Each row is a point on a landscape with many valleys, with its height.
From any point a ball rolls to the lowest of the 2 points nearest to it. It stops when none of these is lower. Distance is the straight distance between rows; heights are no part of it.
<229>: [129 111 139 191 126 99 127 114 128 120 119 108 155 87 116 108 111 150 110 122 164 142 120 84 150 99 123 91 117 122 110 138 117 106 125 108 116 164 134 89 137 69 130 131 139 118 156 160 126 129 102 119 132 124 124 101 119 135 149]  (h 2.42)
<265>: [118 126 124 158 149 95 109 117 90 150 128 168 137 128 130 121 102 148 124 131 143 113 142 84 147 100 120 87 129 129 126 138 138 148 104 116 120 147 156 100 150 115 114 135 121 134 111 120 150 113 107 123 120 112 129 120 106 115 140]  (h 7.01)
<130>: [86 121 123 117 132 173 158 140 128 130 163 117 136 127 126 132 140 130 131 142 109 119 115 147 127 136 112 127 107 134 128 145 140 127 131 151 116 152 104 144 122 145 152 122 141 133 145 97 120 122 149 140 115 136 121 140 113 126 111]  (h 4.47)
<716>: [123 115 136 144 124 108 94 107 155 125 137 98 103 111 117 150 127 123 141 129 71 151 179 103 115 157 174 138 142 142 130 112 120 130 156 125 168 69 145 147 106 147 84 157 146 140 120 147 103 141 104 117 118 121 125 150 158 131 97]  (h 4.19)
<319>: [121 143 108 104 145 125 56 105 143 112 152 99 128 148 104 129 154 125 137 106 101 120 156 151 119 118 118 135 138 123 142 128 140 124 110 138 149 100 126 143 89 153 93 136 102 145 117 127 101 122 129 113 155 117 106 122 149 112 92]  (h 3.29)
<206>: [111 158 127 187 126 113 167 141 114 143 153 189 107 119 127 126 134 145 141 142 128 118 144 86 133 107 124 132 104 130 142 152 148 136 139 160 109 151 117 129 158 123 96 96 149 150 137 144 147 122 147 128 121 113 125 113 128 122 122]  (h 0.33)
<305>: [121 117 137 118 86 95 151 116 126 145 139 137 126 135 147 156 91 80 127 115 100 132 107 103 130 148 131 156 127 139 118 116 115 155 162 123 146 86 160 149 128 116 132 128 134 143 106 136 90 144 131 143 140 107 157 162 128 152 123]  (h 1.20)
<801>: [122 130 137 178 108 106 135 112 114 126 111 141 137 96 112 101 108 143 129 129 175 116 103 92 148 94 118 124 136 125 126 130 106 101 112 125 113 160 135 89 156 79 136 118 134 126 161 147 131 129 116 124 123 132 129 108 118 118 146]  (h 2.24)
<826>: [119 94 109 129 156 132 81 82 109 143 156 123 119 110 133 142 115 118 137 102 94 143 142 105 136 122 129 113 102 143 132 127 141 145 128 110 138 86 147 147 130 154 116 157 116 119 102 112 121 113 97 120 125 107 105 146 103 138 127]  (h 7.25)
<23>: [175 105 155 134 150 140 133 137 142 93 95 141 132 147 136 117 144 123 142 108 149 142 102 141 146 123 104 130 148 115 108 108 133 47 130 115 128 164 108 126 142 146 154 150 126 104 130 106 141 130 103 130 115 138 112 126 116 145 142]  (h 1.11)
<64>: [141 121 131 144 135 129 113 148 131 114 107 128 150 137 132 114 151 125 102 119 167 145 114 127 144 120 137 108 137 118 107 143 131 116 98 115 109 172 116 109 129 119 128 130 124 122 121 101 151 120 95 122 102 153 129 84 121 129 145]  (h 3.08)
<1074>: [99 153 140 109 110 121 120 107 154 138 165 123 142 114 136 169 112 121 122 81 119 134 138 116 142 163 143 153 123 147 143 142 144 143 128 118 124 86 133 156 105 128 115 105 125 127 110 123 86 117 124 130 123 127 147 136 168 126 103]  (h 2.29)
<931>: [137 134 109 122 165 117 64 135 115 122 147 87 142 163 107 117 153 163 104 108 136 128 182 116 122 117 142 90 165 135 160 142 127 153 98 101 120 130 120 107 134 138 82 143 98 117 116 125 138 135 120 109 154 127 107 105 125 109 126]  (h 4.14)
<434>: [130 116 126 166 132 153 155 178 128 97 143 105 160 117 118 102 141 136 94 122 133 147 141 112 127 129 114 113 94 119 107 140 151 141 133 139 127 144 91 133 138 150 134 149 116 103 137 97 119 116 109 146 108 175 124 96 116 150 144]  (h 2.13)
<792>: [118 146 120 156 112 116 126 134 109 126 118 164 135 131 140 114 113 128 119 138 151 126 125 91 151 98 129 111 141 126 128 140 159 125 130 115 89 160 156 124 153 92 95 107 134 151 120 126 153 115 124 159 116 151 122 96 129 128 139]  (h 6.89)
<93>: [150 133 138 113 120 131 106 118 157 116 130 115 113 137 120 147 143 104 161 138 110 141 153 135 122 137 144 133 141 119 129 131 117 154 151 112 136 112 139 148 91 154 100 127 111 148 110 178 80 143 143 113 131 94 117 144 150 113 94]  (h 3.64)
<556>: [134 118 113 67 133 118 113 145 157 123 113 121 157 153 145 142 137 116 125 123 157 111 92 166 143 139 123 160 138 118 148 102 129 128 119 132 117 120 141 150 138 91 126 122 135 132 126 116 135 138 104 158 139 130 125 100 127 128 139]  (h 1.88)
<340>: [112 153 115 101 140 133 78 116 152 137 152 114 137 152 109 150 134 135 126 100 102 124 141 150 117 146 117 143 128 132 149 128 138 126 115 144 143 100 117 127 101 135 100 128 105 133 105 122 89 111 133 121 144 103 112 133 143 102 103]  (h 2.99)
<488>: [149 120 149 119 110 111 144 91 106 152 99 183 99 129 137 158 83 96 141 131 106 123 107 104 111 131 142 136 128 131 125 109 99 146 157 136 156 122 135 110 132 121 125 120 132 157 120 147 126 137 112 103 142 99 148 161 141 141 131]  (h 0.69)
<550>: [119 125 121 121 125 119 72 101 144 116 146 97 89 125 118 135 137 131 137 142 82 138 164 123 111 127 154 126 143 134 116 122 129 127 144 128 166 83 146 153 94 143 74 160 129 157 126 137 110 163 131 122 119 122 122 123 149 123 92]  (h 3.88)
<645>: [133 156 141 118 108 81 120 127 122 143 110 165 120 145 114 133 102 128 124 116 148 121 119 120 146 106 115 147 160 139 128 101 141 137 121 121 106 105 190 137 145 94 122 97 126 139 127 138 156 131 133 165 128 139 142 137 145 105 141]  (h 6.73)
<242>: [115 127 131 95 119 154 149 122 145 149 132 132 144 134 158 146 114 111 141 127 123 131 113 136 129 161 108 131 126 139 146 146 146 138 171 142 115 133 122 149 123 118 139 105 134 145 125 118 90 127 148 151 128 111 130 163 139 130 109]  (h 2.71)
<866>: [113 156 132 104 130 129 100 126 139 136 165 125 153 134 130 149 122 126 126 91 105 121 137 139 136 158 115 147 136 139 147 140 154 120 122 136 117 110 138 155 105 125 108 108 119 139 107 101 97 98 134 145 137 120 128 135 145 108 107]  (h 2.66)
<1041>: [123 152 136 118 102 129 177 138 129 166 136 126 101 139 114 128 117 141 143 174 125 101 123 121 116 114 120 156 114 158 139 120 112 142 150 152 144 112 113 111 149 127 129 111 129 138 135 149 130 127 171 125 131 123 131 135 128 141 135]  (h 5.93)
<1091>: [144 95 154 106 112 100 139 104 132 144 93 155 102 128 130 152 82 93 147 122 87 140 117 103 114 142 150 144 137 126 134 104 95 155 165 118 151 104 143 124 119 128 123 132 140 136 122 166 109 142 107 109 138 105 143 151 123 133 129]  (h 0.25)
<772>: [116 139 122 201 147 129 165 126 122 123 166 163 120 117 128 113 148 155 129 138 143 115 142 102 123 99 120 119 97 129 136 166 140 144 137 152 99 179 116 99 147 112 110 113 142 131 136 157 137 137 139 96 114 108 128 102 108 120 133]  (h 0.66)
<1053>: [134 146 132 135 123 140 135 132 121 161 136 113 103 130 109 129 121 148 138 163 122 101 136 123 131 115 118 128 109 144 145 133 118 128 114 141 134 127 122 110 161 126 111 119 129 138 117 124 129 118 162 131 122 132 136 136 107 129 134]  (h 5.81)
<36>: [111 140 120 143 146 142 110 116 113 106 128 137 154 143 126 93 181 127 124 118 145 125 138 127 108 117 141 128 156 102 111 146 139 123 113 139 113 185 129 96 108 160 151 95 119 139 128 153 141 126 145 112 115 105 126 97 140 104 125]  (h 3.22)
<751>: [94 131 105 104 108 130 178 151 140 125 147 101 138 144 136 111 121 141 134 170 124 103 113 146 112 127 112 162 116 139 142 118 110 133 159 132 121 98 103 131 138 114 163 127 131 125 157 152 123 134 175 164 146 136 136 127 139 143 142]  (h 3.19)
<1109>: [94 148 125 127 129 173 116 141 126 152 146 113 118 163 85 137 166 151 138 131 86 111 150 150 96 119 147 145 160 128 130 138 144 117 88 142 132 140 124 115 123 144 120 135 150 104 132 147 128 124 156 88 134 112 110 111 126 87 117]  (h 5.42)
<413>: [113 119 109 82 125 148 147 121 152 118 117 112 135 129 181 129 123 105 123 131 140 123 98 135 140 160 95 116 128 133 146 141 150 140 184 121 108 125 122 161 126 94 150 123 126 129 128 117 111 127 141 156 133 125 128 155 141 144 108]  (h 2.50)
<693>: [149 140 151 134 119 111 113 101 135 141 106 159 99 129 102 155 108 119 145 131 98 135 158 120 108 142 156 140 140 131 126 103 118 149 142 143 163 99 132 120 112 144 94 123 131 159 114 155 118 142 119 97 130 100 151 144 165 131 112]  (h 4.15)
<443>: [154 112 130 120 118 127 125 121 149 111 106 142 115 133 137 135 115 92 169 131 106 156 129 126 132 142 151 125 140 120 139 123 106 170 158 111 131 122 147 120 94 148 109 158 108 130 121 174 82 145 132 120 127 107 121 149 141 102 108]  (h 3.40)
<370>: [85 115 129 136 136 175 179 137 124 108 168 133 110 107 137 123 131 147 136 147 97 129 125 152 112 152 126 114 103 135 104 138 136 122 136 149 126 158 106 140 114 161 179 134 150 118 166 115 113 128 149 123 118 151 124 145 121 141 109]  (h 4.66)
<626>: [137 107 133 165 141 158 139 183 133 109 140 90 170 130 127 120 162 137 83 114 138 141 123 136 138 138 109 116 105 117 88 143 154 117 122 144 134 142 91 150 133 144 139 156 122 106 143 84 114 114 116 135 115 160 96 109 108 133 132]  (h 1.83)
<458>: [146 99 139 87 135 121 116 90 130 90 77 151 123 106 141 118 119 115 135 111 152 142 108 147 132 113 129 120 143 103 122 105 108 98 121 121 133 133 139 135 105 129 150 141 111 98 139 133 141 141 90 125 126 119 145 140 128 106 131]  (h 2.40)
<291>: [148 117 135 81 131 125 115 150 142 118 103 122 145 127 138 129 140 122 126 126 158 114 98 161 139 125 117 143 134 112 140 115 123 118 105 124 114 136 128 130 142 111 132 120 124 134 133 104 151 125 114 149 123 154 137 104 122 121 138]  (h 1.56)
<112>: [141 109 134 114 122 133 142 127 157 127 113 156 114 135 139 147 95 88 159 109 127 145 119 115 125 167 135 119 141 123 143 123 110 171 164 114 118 119 126 117 111 130 116 146 127 135 124 158 81 137 130 121 132 110 134 161 146 105 132]  (h 3.16)
<519>: [111 128 131 126 144 184 150 134 135 140 150 134 110 127 146 151 136 130 148 133 109 131 123 167 105 158 163 121 137 130 109 138 118 120 129 140 124 162 117 107 123 144 177 120 155 122 137 141 131 147 154 94 122 117 139 158 130 102 114]  (h 5.03)
<1001>: [114 132 123 127 86 112 167 114 126 129 133 143 130 118 164 138 98 94 130 114 106 140 128 103 140 167 123 134 121 127 128 148 146 160 183 135 135 93 149 163 122 128 126 117 130 134 109 128 84 141 133 161 147 126 167 171 158 160 99]  (h 1.64)
<190>: [129 120 118 116 149 154 108 104 118 132 149 107 138 116 126 136 134 116 125 125 132 114 130 139 144 138 114 120 102 123 143 139 135 127 103 140 139 124 123 137 128 138 134 144 97 122 113 83 110 107 123 133 127 131 133 127 104 123 118]  (h 4.10)
<292>: [139 124 121 129 156 141 103 144 115 130 148 89 149 128 113 128 154 122 102 114 143 129 132 147 143 136 122 107 125 117 135 147 124 129 98 132 127 137 106 128 140 121 127 139 101 116 116 94 124 106 127 119 123 143 126 118 100 117 132]  (h 3.93)
<857>: [136 117 144 141 120 96 104 113 133 133 116 134 84 119 107 152 110 122 140 139 80 147 177 103 110 147 169 138 136 148 127 100 120 144 142 128 170 76 134 133 115 153 85 141 146 157 113 148 131 145 98 102 118 122 141 146 158 130 113]  (h 4.38)
<960>: [128 142 127 93 126 140 113 127 145 132 112 148 129 151 136 130 142 133 143 130 135 130 119 163 116 128 119 143 156 129 119 118 141 122 128 130 114 148 132 112 122 155 131 90 129 160 131 147 144 125 146 138 114 114 111 104 148 89 129]  (h 2.82)
<735>: [168 109 124 130 156 157 100 113 118 111 92 129 127 103 130 125 141 115 107 93 143 152 141 146 155 136 115 106 142 97 106 107 128 86 131 122 135 114 137 150 105 152 143 167 98 91 136 125 139 109 97 124 126 136 144 137 111 127 132]  (h 3.03)
<1088>: [125 172 145 139 85 93 170 148 149 183 144 108 94 136 105 137 118 126 108 156 135 122 144 113 121 142 127 149 129 153 131 101 128 151 148 150 147 71 130 130 131 119 114 113 135 118 101 134 115 124 148 110 146 117 160 165 156 161 131]  (h 6.21)
<685>: [118 141 108 116 150 122 57 150 121 117 149 82 138 164 97 118 166 146 113 105 125 123 167 123 120 114 123 119 156 137 159 140 144 135 85 136 139 120 102 113 119 144 75 135 107 121 119 127 128 127 137 105 163 133 95 108 131 96 117]  (h 4.08)
<245>: [121 109 102 79 115 156 162 136 148 110 103 116 136 136 179 122 120 121 154 142 143 117 105 146 125 142 107 122 132 126 142 141 153 119 179 115 115 134 135 167 149 105 158 105 153 138 134 124 128 131 132 137 120 153 130 156 147 154 107]  (h 2.26)
<200>: [146 120 146 166 131 104 118 123 149 119 122 104 147 113 123 107 137 157 91 114 160 153 121 101 162 93 136 79 119 143 118 145 113 131 124 93 114 166 130 100 126 79 133 108 134 112 137 138 139 129 102 113 135 133 131 93 136 141 149]  (h 2.63)
<165>: [135 155 140 144 95 85 161 132 115 179 127 140 78 130 98 140 100 127 129 144 125 121 139 101 131 129 124 148 134 158 130 105 112 152 143 136 153 69 164 130 133 122 109 116 127 130 108 145 135 119 144 123 146 119 160 162 145 162 138]  (h 6.36)
<332>: [137 142 143 110 126 91 98 113 127 167 106 153 98 137 99 133 92 131 129 133 130 129 142 124 133 117 129 147 152 143 139 94 133 142 115 116 134 87 163 119 134 120 107 110 118 137 116 147 150 135 132 134 130 125 135 136 135 124 135]  (h 6.61)
<461>: [112 122 99 61 131 139 138 147 156 127 126 111 158 157 152 142 133 134 125 142 148 110 84 171 138 147 111 161 142 133 152 117 138 121 137 125 111 111 121 163 142 97 148 131 157 155 146 128 141 130 137 153 140 113 115 106 143 122 139]  (h 2.23)
<153>: [124 168 145 129 92 118 172 151 145 182 140 129 104 147 114 143 122 134 132 161 117 119 131 121 116 134 113 161 138 165 134 119 137 139 160 157 130 98 123 134 149 129 111 107 141 122 121 144 119 116 170 127 139 119 135 150 145 146 134]  (h 6.05)
<890>: [144 142 126 119 98 116 180 136 110 102 109 139 106 119 153 97 114 142 161 149 144 106 109 116 112 119 119 150 112 115 116 108 77 107 115 125 134 128 129 113 139 134 168 127 126 113 156 127 143 124 134 156 134 148 133 136 122 147 138]  (h 2.67)
<271>: [124 140 109 104 99 112 188 156 129 109 127 130 125 136 158 109 120 145 154 156 137 110 111 131 102 129 124 172 117 127 133 113 74 111 140 126 121 102 113 129 136 124 181 141 129 119 157 133 134 135 150 159 137 136 134 139 138 158 149]  (h 3.07)
<79>: [154 117 127 143 163 123 91 139 119 132 139 81 146 146 129 122 161 161 90 112 149 144 155 123 145 119 149 77 146 139 146 156 109 159 107 99 123 142 108 104 129 110 109 135 112 99 123 114 143 131 99 102 148 138 110 100 122 130 139]  (h 3.92)
<872>: [117 125 115 64 131 143 121 146 156 134 127 129 149 159 136 141 138 145 135 135 138 120 108 182 114 138 117 154 148 134 125 118 137 127 126 124 106 126 108 137 125 128 133 116 144 152 147 138 155 120 146 143 119 114 109 101 146 88 131]  (h 2.54)
<504>: [109 149 121 127 145 168 116 119 123 135 132 132 127 148 100 127 168 150 134 128 98 109 152 146 92 122 161 139 151 116 123 141 140 128 101 154 134 159 124 108 124 163 133 118 133 124 115 149 142 141 158 92 117 108 125 118 125 95 110]  (h 5.30)
<299>: [118 140 118 148 84 100 176 104 91 114 97 162 98 97 139 106 102 127 139 152 149 108 114 90 124 90 132 143 120 111 110 116 89 108 114 136 134 140 136 103 143 126 147 124 124 106 160 131 151 124 125 154 126 145 134 133 115 145 152]  (h 2.31)
<269>: [158 121 146 175 139 108 118 139 131 105 95 124 168 145 116 111 143 134 104 101 160 167 120 133 142 127 139 104 153 105 109 146 137 100 108 105 113 166 111 93 117 120 139 135 124 112 134 127 140 134 92 112 120 155 129 93 135 139 157]  (h 3.28)
<129>: [102 98 104 91 134 148 159 158 159 85 110 98 151 125 148 121 140 133 143 148 145 110 106 169 124 148 118 128 114 131 123 122 160 117 161 101 112 130 123 183 146 112 176 126 165 126 145 117 139 136 123 134 126 159 106 130 150 162 104]  (h 1.94)
<850>: [143 147 147 127 105 77 131 115 114 169 103 161 95 146 103 140 85 121 127 139 121 130 131 115 117 125 134 164 137 150 129 92 117 140 138 124 147 82 163 129 133 112 118 119 130 134 111 153 142 136 137 125 136 112 153 152 136 143 142]  (h 6.49)
<981>: [131 156 127 135 110 104 128 138 115 126 115 143 128 139 134 116 108 118 124 137 141 120 119 119 146 99 116 138 148 131 131 128 153 127 137 113 93 126 177 132 161 91 103 96 137 151 128 126 162 129 132 169 126 150 120 115 138 128 131]  (h 6.83)
<1019>: [107 136 128 118 135 154 121 118 133 118 125 159 136 138 140 112 162 132 136 117 132 130 135 150 116 121 138 128 155 120 112 144 147 115 129 138 108 171 131 105 117 164 140 88 140 158 134 150 150 129 148 128 107 107 115 104 146 74 123]  (h 3.04)
<754>: [179 120 151 182 146 114 120 155 137 108 116 100 151 149 116 113 150 153 91 116 147 164 130 145 133 124 122 105 125 115 112 142 118 112 124 96 119 159 105 114 127 114 116 143 127 101 127 127 135 135 110 116 135 149 108 98 113 152 163]  (h 3.51)
<644>: [164 117 136 160 151 127 116 154 119 128 140 81 156 133 115 118 154 154 91 118 142 148 148 140 146 118 130 86 121 126 136 154 107 140 93 110 118 155 101 118 136 102 125 127 111 106 122 123 130 125 119 109 128 152 115 103 108 129 150]  (h 3.73)
<167>: [119 94 112 137 167 121 83 108 93 150 156 143 130 122 129 129 106 131 125 111 117 136 156 95 128 111 122 103 116 135 138 131 140 160 121 108 128 109 151 140 132 155 117 155 131 123 90 119 145 115 90 116 115 103 122 146 104 138 140]  (h 7.18)
<930>: [118 118 126 148 166 106 75 99 101 143 124 145 122 129 119 112 115 153 124 126 134 137 166 102 122 110 138 95 141 127 146 136 136 154 105 109 127 127 137 117 138 131 102 143 123 135 105 128 158 137 108 122 125 115 133 130 111 123 140]  (h 7.09)
<552>: [167 101 139 131 146 152 135 168 146 100 119 121 132 141 138 130 154 115 122 120 141 131 102 154 143 139 90 125 121 110 108 101 124 70 139 121 134 149 107 147 137 141 154 152 118 117 138 97 132 115 121 141 136 149 102 133 111 144 138]  (h 1.53)
<1005>: [100 141 111 123 119 148 173 157 132 116 147 114 134 117 121 113 111 142 138 140 114 110 122 140 107 129 131 155 92 123 134 121 113 130 148 136 117 108 97 117 130 130 153 126 135 107 164 124 127 126 164 174 143 166 132 121 115 139 144]  (h 2.84)
<548>: [162 107 133 93 143 121 103 113 132 94 89 130 133 103 140 123 147 120 130 105 141 144 123 172 148 135 121 121 137 95 120 98 110 93 115 120 135 121 124 137 107 138 137 145 98 103 133 120 149 132 99 124 124 134 145 129 119 125 123]  (h 2.72)
<782>: [137 148 129 135 103 112 162 109 96 159 115 193 93 129 140 149 99 117 141 154 122 107 109 102 128 128 133 138 128 133 120 122 111 133 140 155 158 138 142 113 142 124 109 109 131 156 126 129 134 133 134 139 133 112 140 145 132 145 135]  (h 1.00)
<1006>: [82 141 113 136 143 168 114 137 119 145 154 94 128 150 87 139 159 142 114 135 85 107 133 157 100 134 127 132 132 127 148 154 137 105 86 143 135 149 112 119 134 134 132 147 134 106 131 118 115 125 145 96 128 109 111 128 112 101 109]  (h 5.55)
<429>: [102 135 119 120 132 149 144 131 118 135 162 98 142 121 116 126 135 134 117 144 111 109 124 134 131 138 112 131 89 131 133 144 148 128 115 154 128 142 103 131 129 137 138 130 102 117 132 81 107 114 147 163 123 134 131 124 121 128 127]  (h 4.30)
<446>: [138 132 117 129 163 138 91 165 129 105 127 89 159 140 113 114 172 140 101 113 133 131 131 185 122 126 145 127 141 88 122 130 133 111 102 134 131 148 92 129 112 149 140 130 118 124 131 129 137 128 138 103 137 150 119 104 121 97 125]  (h 3.63)
<530>: [118 109 124 107 123 154 155 168 149 90 120 111 144 115 137 123 136 130 130 142 145 126 98 165 124 129 113 138 110 123 122 124 152 112 146 109 106 139 116 165 144 126 151 124 162 131 151 104 147 133 123 148 113 175 112 116 136 156 132]  (h 1.61)
<590>: [121 126 115 131 143 129 126 114 84 155 132 164 131 119 152 124 113 124 120 137 147 118 129 90 144 113 116 96 109 132 116 130 141 135 112 139 126 144 162 129 145 137 121 136 118 133 108 99 133 112 95 137 117 120 134 114 104 134 136]  (h 7.08)
<422>: [113 151 134 129 97 127 152 107 142 135 144 138 134 100 152 163 101 108 122 102 117 143 132 98 150 170 137 140 118 138 138 160 150 159 159 126 112 97 143 158 112 122 127 113 131 130 105 119 87 125 127 139 142 120 153 169 158 140 96]  (h 1.95)
<104>: [160 121 157 113 135 109 138 131 140 89 103 143 126 127 142 116 124 129 154 120 155 131 92 139 138 128 117 145 143 115 116 101 114 53 114 122 121 150 122 132 145 119 164 142 129 110 139 101 143 127 107 138 122 142 131 147 134 138 150]  (h 1.57)
<297>: [131 103 110 112 105 143 133 76 109 120 114 111 129 76 141 126 121 85 126 133 112 142 108 110 127 127 109 123 80 138 126 108 99 134 122 124 148 85 148 139 99 141 161 151 120 106 138 111 125 118 110 140 139 109 134 153 95 149 135]  (h 7.43)
<254>: [110 121 118 168 101 101 149 101 97 130 100 156 132 84 130 111 102 131 132 146 164 110 113 91 138 96 129 120 123 114 119 124 111 96 97 140 133 160 141 104 149 94 136 133 125 110 149 134 143 126 118 137 122 132 126 127 113 135 142]  (h 2.04)
<462>: [147 110 144 88 126 101 149 104 127 99 81 157 136 113 153 122 110 127 141 121 159 129 86 137 127 119 131 141 140 119 128 102 107 76 104 125 136 139 136 142 130 107 156 135 137 87 140 103 153 135 107 139 123 127 144 148 131 133 146]  (h 1.99)
<619>: [159 106 139 156 150 144 114 173 139 112 127 93 159 146 121 123 164 133 93 109 128 137 111 162 140 143 121 128 123 98 107 119 140 92 129 130 134 134 95 136 121 139 142 162 134 120 139 91 119 115 118 124 140 147 88 125 100 130 133]  (h 1.48)
<387>: [117 135 126 198 139 129 164 135 118 101 161 158 138 105 128 102 137 141 122 132 168 131 122 106 118 108 122 112 108 124 116 172 135 130 125 129 101 178 110 100 129 116 128 125 142 132 148 141 140 123 119 112 102 135 130 98 113 125 152]  (h 0.91)
<871>: [129 151 130 173 121 116 153 114 108 161 130 184 97 128 129 128 113 136 141 154 132 102 120 96 146 104 135 128 113 124 128 137 120 130 128 154 130 156 129 104 150 112 114 106 134 160 135 136 139 118 144 128 126 120 125 123 126 129 133]  (h 0.67)
<854>: [137 131 115 107 154 122 70 155 141 124 119 80 150 151 104 125 158 142 112 120 135 124 139 161 125 115 128 132 140 119 144 130 137 132 92 133 125 127 100 110 122 129 102 132 120 128 132 134 137 135 140 117 146 140 107 102 125 93 128]  (h 3.86)
<538>: [93 115 141 121 129 171 177 141 134 127 165 129 106 116 157 135 119 138 151 143 110 137 116 167 110 157 133 106 122 154 103 134 119 127 141 128 131 143 117 128 128 135 189 127 173 132 161 128 116 155 153 104 120 127 129 156 125 124 105]  (h 4.86)
<1087>: [121 145 132 164 130 93 113 146 104 139 143 167 132 133 137 115 116 143 113 121 153 126 141 69 160 101 128 98 137 141 134 136 144 146 121 118 98 149 159 115 151 98 106 110 131 128 108 123 151 116 118 142 130 124 127 109 122 112 129]  (h 6.95)
<636>: [141 126 132 156 116 115 134 160 130 117 114 108 153 116 136 107 139 130 90 116 169 152 120 110 158 93 129 93 124 134 112 151 136 138 119 98 110 161 121 122 141 104 116 131 126 102 127 109 140 130 101 129 118 160 123 78 127 154 152]  (h 2.87)
<61>: [135 107 147 128 98 90 137 130 134 158 112 143 121 123 132 159 82 81 130 106 83 141 108 104 124 145 158 160 134 138 125 98 107 153 164 110 150 77 150 145 125 120 129 123 131 131 98 160 113 137 109 106 133 107 150 149 132 143 127]  (h 0.74)
<348>: [124 101 103 128 136 155 104 67 101 137 138 106 116 73 138 129 128 85 125 129 105 138 124 115 138 122 116 112 85 149 125 120 134 142 128 124 143 88 146 144 112 146 142 159 107 108 126 111 115 109 112 127 129 115 124 148 105 146 129]  (h 7.35)
<581>: [126 125 134 109 125 148 133 158 143 113 125 135 145 125 129 126 142 131 131 134 153 122 102 167 135 126 116 144 129 122 128 137 136 110 122 118 100 153 122 136 139 118 128 109 140 139 142 109 151 121 132 144 105 163 123 103 123 121 141]  (h 1.25)
<1098>: [129 116 123 96 104 127 141 84 112 145 130 111 115 116 141 130 107 93 137 146 108 113 113 110 109 138 128 136 92 145 132 117 100 150 132 128 163 79 143 123 101 130 140 145 107 128 124 115 116 122 139 143 146 107 149 146 98 161 124]  (h 7.54)
<407>: [157 139 156 127 113 99 100 102 146 115 121 133 101 126 113 154 132 110 152 136 107 147 162 129 119 126 157 142 138 130 105 119 128 150 131 122 144 108 142 154 95 160 102 112 129 162 108 171 106 145 125 102 125 103 134 140 164 122 84]  (h 3.89)
<484>: [114 130 109 109 137 121 58 107 132 103 167 91 104 138 113 118 154 136 134 121 94 134 176 127 114 119 134 117 154 129 136 130 146 116 118 128 158 88 136 158 98 145 77 160 111 155 119 129 116 144 139 116 133 131 114 110 144 126 91]  (h 3.59)
<783>: [129 141 132 135 149 172 130 117 121 145 121 136 119 137 122 136 150 139 149 140 112 117 133 168 102 138 160 132 135 116 133 135 119 124 118 147 137 151 113 98 123 158 150 115 139 137 126 144 147 146 152 99 107 111 143 142 133 101 118]  (h 5.17)
<439>: [133 131 141 117 124 145 157 128 139 156 128 163 113 121 150 164 92 98 150 112 121 133 119 102 126 168 118 119 119 129 139 139 123 163 176 137 127 126 120 130 115 126 120 123 137 148 113 135 87 136 145 138 142 101 145 175 138 127 120]  (h 2.94)
<491>: [112 128 121 152 126 154 162 162 119 105 143 117 136 106 116 100 118 146 123 133 116 126 141 129 116 132 120 120 81 111 121 119 127 128 135 145 115 136 97 123 135 151 143 136 125 103 145 114 119 124 143 167 125 174 128 109 105 144 151]  (h 2.49)
<192>: [126 110 111 112 129 131 115 104 92 150 116 139 116 109 127 120 100 111 133 131 130 126 130 115 133 106 119 118 103 141 131 127 125 148 104 121 150 117 163 132 133 133 125 141 111 126 112 105 143 117 114 141 132 122 135 138 91 151 141]  (h 7.15)
<70>: [133 142 126 150 151 162 123 137 125 150 149 106 121 140 91 123 148 154 124 145 105 107 156 147 124 124 132 126 116 128 154 146 123 112 94 144 126 138 109 108 149 131 125 130 139 123 126 129 135 128 153 98 113 127 124 130 100 110 135]  (h 5.68)
<1095>: [130 137 123 144 150 130 110 137 121 95 119 103 155 135 116 99 180 143 108 121 150 137 138 152 106 115 149 128 152 101 105 140 139 120 90 129 114 182 114 106 114 154 152 106 115 135 134 146 150 134 146 109 120 133 115 86 123 110 133]  (h 3.39)

For each start below, name the point where the ball stops.
<484> => <1091>
<1109> => <254>
<981> => <254>
<751> => <619>
<297> => <254>
<1098> => <254>
<36> => <581>
<242> => <581>
